A landscape with many valleys, sampled at points; each row gives a point and its height.
From any point a ball rolls to the lowest of the 2 points nearest to it. It stops when none of these is lower. Distance is the straight distance between rows; heights are no part of it.
K644: [159 164 160 169 125 144 148 102 101 117 120 123 107 154  81 121 103  88
 120 153]  h=32.1
K65: [133 145 107 138  61 182 137 114 146 116 133 141 157 165 127  83 144 131
 123 150]  h=38.0
K228: [157 146 136 111 125 108 129 132 141 162 213  97  96 166 157 208 136 112
 116 112]  h=47.0
K678: [132 118 147  99  95 195 152 103 183 141 133 155 146  87 206  99 158 141
 110 102]  h=43.7
K867: [130 124 202 109 119 179 159  86  76  94  76 133 131  86 129 106 128 149
 101 155]  h=23.3
K525: [103 144 150  75  74 163 129  54 202 126 142 133 134 141 162 110 146 122
  87 135]  h=47.9
K646: [142 134 156 134 158 101  74 115  83  87 130 147  94 133  88 111 151 131
 148 134]  h=67.6
K686: [129 174  97 126  85 108 144 121 111 128 136  75 140 172 125 167  81  92
 119 153]  h=54.9
K663: [151 133 151 174 144 108 111 176 121 154 182 148  95 148 126 149 150 107
 186 135]  h=38.1
K805: [152 123  62 126  66 151 121 136 151 115 149 119 185 184 120  97 159 152
 103 166]  h=41.1
K23: [107 118 148 149 168 129 134 121  99 106  90  77 140  88 129 148  75  90
 104 159]  h=15.1
K528: [163 140 138 156 148 120  97 144 116 146 215 106 101 144 144 179 130 127
 147 146]  h=44.0
K384: [149 116 129 160 176 103  95 145 127 109 191 123 125 148  64 155 133 152
 115 174]  h=47.4
K908: [128 180 111 117 109  82 120 127  85 118 114  91 115 156 108 146  81  82
 159 123]  h=52.1
K712: [120 137 125 107 117 115 130 128 126 124  81 183 125 119 116  94 148 162
 151  99]  h=40.7
K982: [109 127 164  95 194  50  98  97  93  98 116 116 114 107 106 156 152 139
  95 126]  h=62.8
K874: [142 140  86 159 123 121 156 179 158 176 115 158 110 120 120 145  65  95
 195 113]  h=36.4
K79: [ 99 148  83 142 106 102 105 124 149 157 162 112 133 125 164 142  75  90
 167 144]  h=56.4
K386: [152 135 102 133 126 160 150 183  89 146 100 110 113 125 168 160 114 105
 187  70]  h=40.8
K203: [121 137  67 133 125  85 172 134 131 134 127  78 138 138 127 195  83 107
 108 127]  h=57.2
K105: [131 134 116 137 133 132  63 135  95 118 220  83 112 134 169 181 122 137
 136 136]  h=46.7
K548: [135 156 132 119 121 100 102 169 111 129  75 189 105 134 100  87 142 128
 188  97]  h=28.7
K148: [133 148 131 133 140 110 126 140 103 140 176  81 149 131 151 169 149 146
  46 154]  h=47.5
K733: [134 132 105 141 122 115 109 159 118 129 191  94 184 144 127 135 145 168
  62 204]  h=45.5
K502: [149  98 155 132 150 144 105 108 164 149 203 152  89 139 146 152 188 160
 122 108]  h=49.5
K120: [107 100 100  74 100 125  79 105 121  79 124 116 147 131 160 124 169 191
 111 111]  h=52.2
K284: [125  90  90 157 111 170 100 145 141 136 189 135 173 126 156  88 148 152
 154 158]  h=66.5
K927: [117  92  65 107 110 122 115 122 189 125 129 154 166  98 185 115 183 173
 109 116]  h=45.0
K804: [119 106 187 101 152 151 132  70  86  56  61 118 138  83 108 126 112 135
  88 177]  h=19.9
K112: [139 112 141 120 134 172 127 156 128 140 125 135  80 103 186 156 123 112
 189  56]  h=32.7
K508: [130 127  88  78 111 116 138 130 123 106  98  89 113 159 135 172 134 137
 128  67]  h=43.2
K533: [125 125  76 121 127  75 114 120 207 147 176 143 103 154 122 175 146 119
 134 119]  h=52.5
K57: [119  99  94 164 127 153 127 149 100 102 113  79 151 112 146 146  85 124
 117 165]  h=19.3
K159: [150 158 105 173  98 164 168 151 140 166 129 127 113 132 122 122  73  80
 172 124]  h=40.6
K294: [111  91  89 148 139 112 147 147 165 147 140 154 164 103 141 123 160 179
 111 133]  h=49.4
K10: [186 157 136 185 146 155 135 152  74 122 133 110 120 153  93 127 115  86
 168 149]  h=36.5
K418: [135 148 101 115 138 123 133 178  98 126  71 128 109 116 140 143  84 104
 195  69]  h=38.6
K179: [121 182 180  72 124 113 160 134  83 160  62  97 138 132 135  99 108  98
 127  92]  h=58.4
K811: [135  91 174 157 122 208 131  96 137 117 157 160 109 103 137 122 128 147
 136 124]  h=30.5
K849: [ 98 159  99  94  72  88 151  89 187 145 127 124 132 170 111 135 126 103
  87 125]  h=51.1
K995: [125 104 151 150 178 155 125  95  95  86  86  96 147  86 117 129  97  94
  76 199]  h=17.5
K388: [125 129 155 155 140 117  90 116 109  98 131 169 127 120  90  82 128 132
 152 164]  h=69.7
K195: [122  78 107 155 188  87 102 169 106 121 155 150 173 106 101 104 163 167
 131 175]  h=55.7
K383: [139 148 150 154 131 103  91 174 120 141 109 210  95 156  89  77 164 128
 198 130]  h=12.6
K104: [ 92 157 181  68 138  98 128 127 172 160  95 155  99 135 127 112  81 106
 170  73]  h=57.9
K751: [139 117 116 120 101 146 124  91 214 136 149 193 104 134 133 111 159 137
 130 109]  h=49.2
K935: [121 117 105 158 122 155 125 157 152 159 120 186 145  99 114  71 108 134
 176 140]  h=20.7
K164: [158 127  69 170 148 104 171 172 103 129  95 127 151 144  75 130 112 118
 133 139]  h=75.5
K871: [123 101  75  91  98 163  88 120 130  79 102 122 117 125 165 121 154 166
 158  71]  h=56.3
K439: [136 147 115 157  75 173 158 112 133 117 132 123 138 158  85 100 110 113
 121 164]  h=35.5
K325: [107  99 124  78  89 163 135 119 145 111 115  66 139 132 181 168 135 137
  77 118]  h=34.4
K332: [187 127 141 165 143 154 156 160  84 124 150 121 142 170  75 122 172 154
  93 163]  h=41.3
K153: [126  84  97 116 110 175 164 124 175 126 114 116 127 117 162 159 146 154
  75 104]  h=36.8
K331: [124 142 132 157 170  59 126 136 122 125  76 159 133 109  70 107  96  84
 140 159]  h=72.1
K816: [133  88 116  94 109 182 149 115 160 126 118 150 154  96 194 126 184 178
 108 107]  h=40.4
K48: [125 156 158  91  92 134 161 101 125 150  80 170 127 120 131  84 151 143
 122 106]  h=48.1
K772: [ 82 151 156  73 100 112  91  78 133 111 156  70 123 154 139 126 116 112
 119 127]  h=35.3
K211: [106 162 195 127 142 104  94  94  90 149 131 114 119  97 150 103 124 102
 123 143]  h=43.4
K719: [126 146 106 127 141 133 139 191 153 169  76 173  99 109 135 118  66 115
 176  77]  h=31.2
K60: [122  86 137 171 178 143 138 130 115 114 103 156 170  72  94  82  95 116
 135 195]  h=71.6
K856: [139 137 149 127 121 118 136 104 168 158 162 151  99 149 135 131 173 136
 103 103]  h=46.2
K257: [139  98 168 108 120 166 128  86 109  85 134 114 115 129 122 160 150 174
  73 141]  h=30.8
K198: [132  99  79 182 149 144 150 169 122 130 162  90 151 120 134 154  91 122
 145 153]  h=23.2
K603: [ 76 146 157  97 120  87  80  91 104 119 124 110 141 119 155 110 126 123
 121 132]  h=39.3
K11: [139 134 140 165 126 105  91 180 144 149 158 182  94 172 114 118 171 113
 206 129]  h=28.8
K909: [102 136 153 139 137 109 174  97 156 135  97 174 109 106  77 123  88 127
 102 139]  h=52.9
K898: [ 92 170 140 102 119 101 158 138 116 155  67 100 150 113 128 116  79 102
 110 110]  h=61.4
K125: [125 122  91  79 100 104  94 103 152  97 155 126 118 158 135 148 169 176
  96 113]  h=48.6
K925: [135 132 160 155 131 109 144 125 137 183 156 167 116 126 132 116 171 127
 100 134]  h=42.5
K156: [131 103  91 152 124 128 137 162 192 146 118 219 137 131  93  80 145 138
 192 121]  h=14.2
K965: [159  89 110 125 131 170 133 134  94  77 120 120 142 142 104 145 167 194
  91 126]  h=34.3
K541: [129 137  76 114  82 133 108 141 125 117 166 105 189 158 131 121 171 179
  65 176]  h=43.5
K274: [126  93 130 154 120 169 121 129 121 123 184 149 177 126 120  79 166 168
 120 192]  h=68.0
K43: [106 156 106  67  79 101 129  73 210 134 139 120 145 153 156 121 143 106
  92 105]  h=49.6
K404: [124 121 154 160 131 136 110 112 104 118 163 144 154 121 103  93 138 144
 118 181]  h=69.3
K319: [111 179 141  81  65 153 116 115 119 139  84 160 142 127 155  52 116 125
 141 119]  h=54.2
K667: [140 131 144 114 150 127 173 138  82 120  62  96 140 112 136 135 146 136
  84  98]  h=51.8
K776: [172 113 166 155 178 133  83 122  97  97 198 120 102 155  64 148 152 166
  97 155]  h=48.9
K95: [175 134 145 177 185 168 112 132  62 105 136  87 128 109 127 139 115  86
 138 152]  h=40.2
K647: [129 155 182 131 121 168 142 101 105 131 118  95  92 142 116 131  87  90
 142 104]  h=28.1
K809: [125  77 102 159 178  93 125 161 127 134 131 145 141 102 120 143 156 167
 120 128]  h=53.0
K314: [123 122 127 134 131 169 130 157 177 159  99 202 110  91 143  89  75 131
 163  95]  h=25.8
K500: [102 120 146 134 153 131  60 116  89  99 182  70 111 106 167 164 107 131
 143 132]  h=49.0
K512: [113 118 112 170 151  76 129 125 144 121 150 135 117 136  74 152 105 128
 105 162]  h=49.3
K946: [116 160 206  70 115 135 170 102 105 148  67 152 134 121 114  84 121 135
 109  85]  h=53.4
K950: [147 143 135 118 195  76  85 115  74  79 105 108 111 135  81 141 133 101
 123 141]  h=65.2
K888: [108 172 154  92 106  96 127 136 157 167 139 131  96 148 155 133 119  89
 173  87]  h=54.1
K265: [170  85 129 151 144 170 152 153  68  90 119 124 151 149  88 109 168 179
 104 152]  h=37.6
K640: [140  90 167 142 126 201 119 116 130 127 149 138  90 111 170 136 138 135
 155  83]  h=27.4
K151: [127 127  95 114 111 107  99 103 237 131 173 157  99 151 138 135 137  99
 143 110]  h=51.0
K777: [157 116 163 181 155 122 157 153 128 171 148 184 130 137  93 102 176 144
 127 150]  h=36.6
K798: [138 133 154 142 157 148 175 161  85 146  63 116 143  78 150 118 123 117
 105 107]  h=55.1
K884: [120 147 135 127 149  70 104 132  88 146 168  73 150 117 168 163 140 127
  93 140]  h=49.7
K696: [101 104 165  65  98 183 146  65 184 129 125 127 130 116 185 126 129 124
 105 106]  h=46.3
K679: [118 112 180 122 133 188 127  85 111  90 122  80  88 133 124 143  85 111
 121 120]  h=25.1
K645: [ 70 149 130 113  84 114 162 108 143 138  76 124 160 100 135 100  83 115
  80 153]  h=63.5
K655: [138 145 119  85 127 113 158 140  80 114  80  63 132 151 129 158 140 128
 104  81]  h=47.3
K379: [100 123 100 156 123 108 134 110 175 129 135 144 117 126  97 120  98 125
 124 141]  h=50.9
K162: [147 123  94  91 109 129 117 110 140  95 141 100 102 179 113 161 151 152
 107  89]  h=46.1
K630: [119 157 100 118 120  59 102 131 102 164 168  94 144 130 182 167 112 103
 160 142]  h=53.3
K295: [127 129  40 129  88 140 115 140 162 111 148 102 141 140 160 155  87 111
 181 132]  h=58.8
K347: [144  90 105 185 166 124 161 181 119 154 182 110 160 136 103 133 120 122
 135 175]  h=26.8
K438: [ 94 128 132  71  80 149 115 101 120 103 115  51 136 155 159 153 110 126
  98 122]  h=32.2
K904: [113 148 172 111 144  69 162  96 124 148  96 149 104 119  87 128 132 120
  99 117]  h=55.5
K103: [117 128 145 178 147 131 134 150 136 185 155 129 145  91 163 113 132 115
 133 134]  h=47.6
K675: [129 156  89 120 131  82  96 147  71  96  82 111 133 134 128 141 110 115
 177 106]  h=46.8
K97: [ 75 128 154 112 146  67 126 126 167 167  91 177  97  89 136 124  95 127
 150  98]  h=61.3
K665: [112 138 159 146 144 150 170 148 111 187 115 122 125  85 175 122 110 108
 126 102]  h=51.2
K491: [127 108 186  83 121 161 133  82  93  82 117  81  95 154 113 157 132 149
  84 105]  h=28.3
K454: [129 112  85  83 111 155 160 127 183 119  82 115 112 127 151 146 122 127
 127  61]  h=39.5
K985: [130  82  54 145 106 177 117 154 177 105 138 148 167 137 139  94 140 155
 175 119]  h=64.4
K20: [143 104 175 156 121 216 161 111 105 109 113 141 125 102 137 108 126 154
 110 149]  h=27.5
K581: [133 121 148 167 191 108 108 126 120 121 105 168 153  84  82  79 108  94
 149 183]  h=71.1
K527: [135 160 147  77 122  82 118 132 146 162 165 105  79 170 151 183 145  98
 170  89]  h=50.5
K301: [105 119 153  95 173  36 128 118 125 126  89 152  85 126  92 151 156 138
 118  99]  h=59.3
K503: [150 131  51 124  96 148 118 155 176 131 137 146 148 139 158 109 137 115
 175 105]  h=61.8
K613: [149 119 140 186 173  96 157 172 114 156 146 152 142 128  71 110 157 106
 137 173]  h=31.1
K9: [138 142 106 156 175  82 146 148  99 126  68 135 134 105  78 130 112 107
 128 129]  h=73.5

Call two points neighbours if one is among the 2 nearest of the other. Go from one point of each pair to the other, from neighbour to neighbour, staying as low as possible. Name the highest point that can't be avoided.
K23, K640 -> K811
K23, K679 -> K95
K640, K156 -> K159

Where does a ball stop that starts at each point below?
K798 -> K23
K898 -> K383
K151 -> K23
K646 -> K384
K502 -> K23
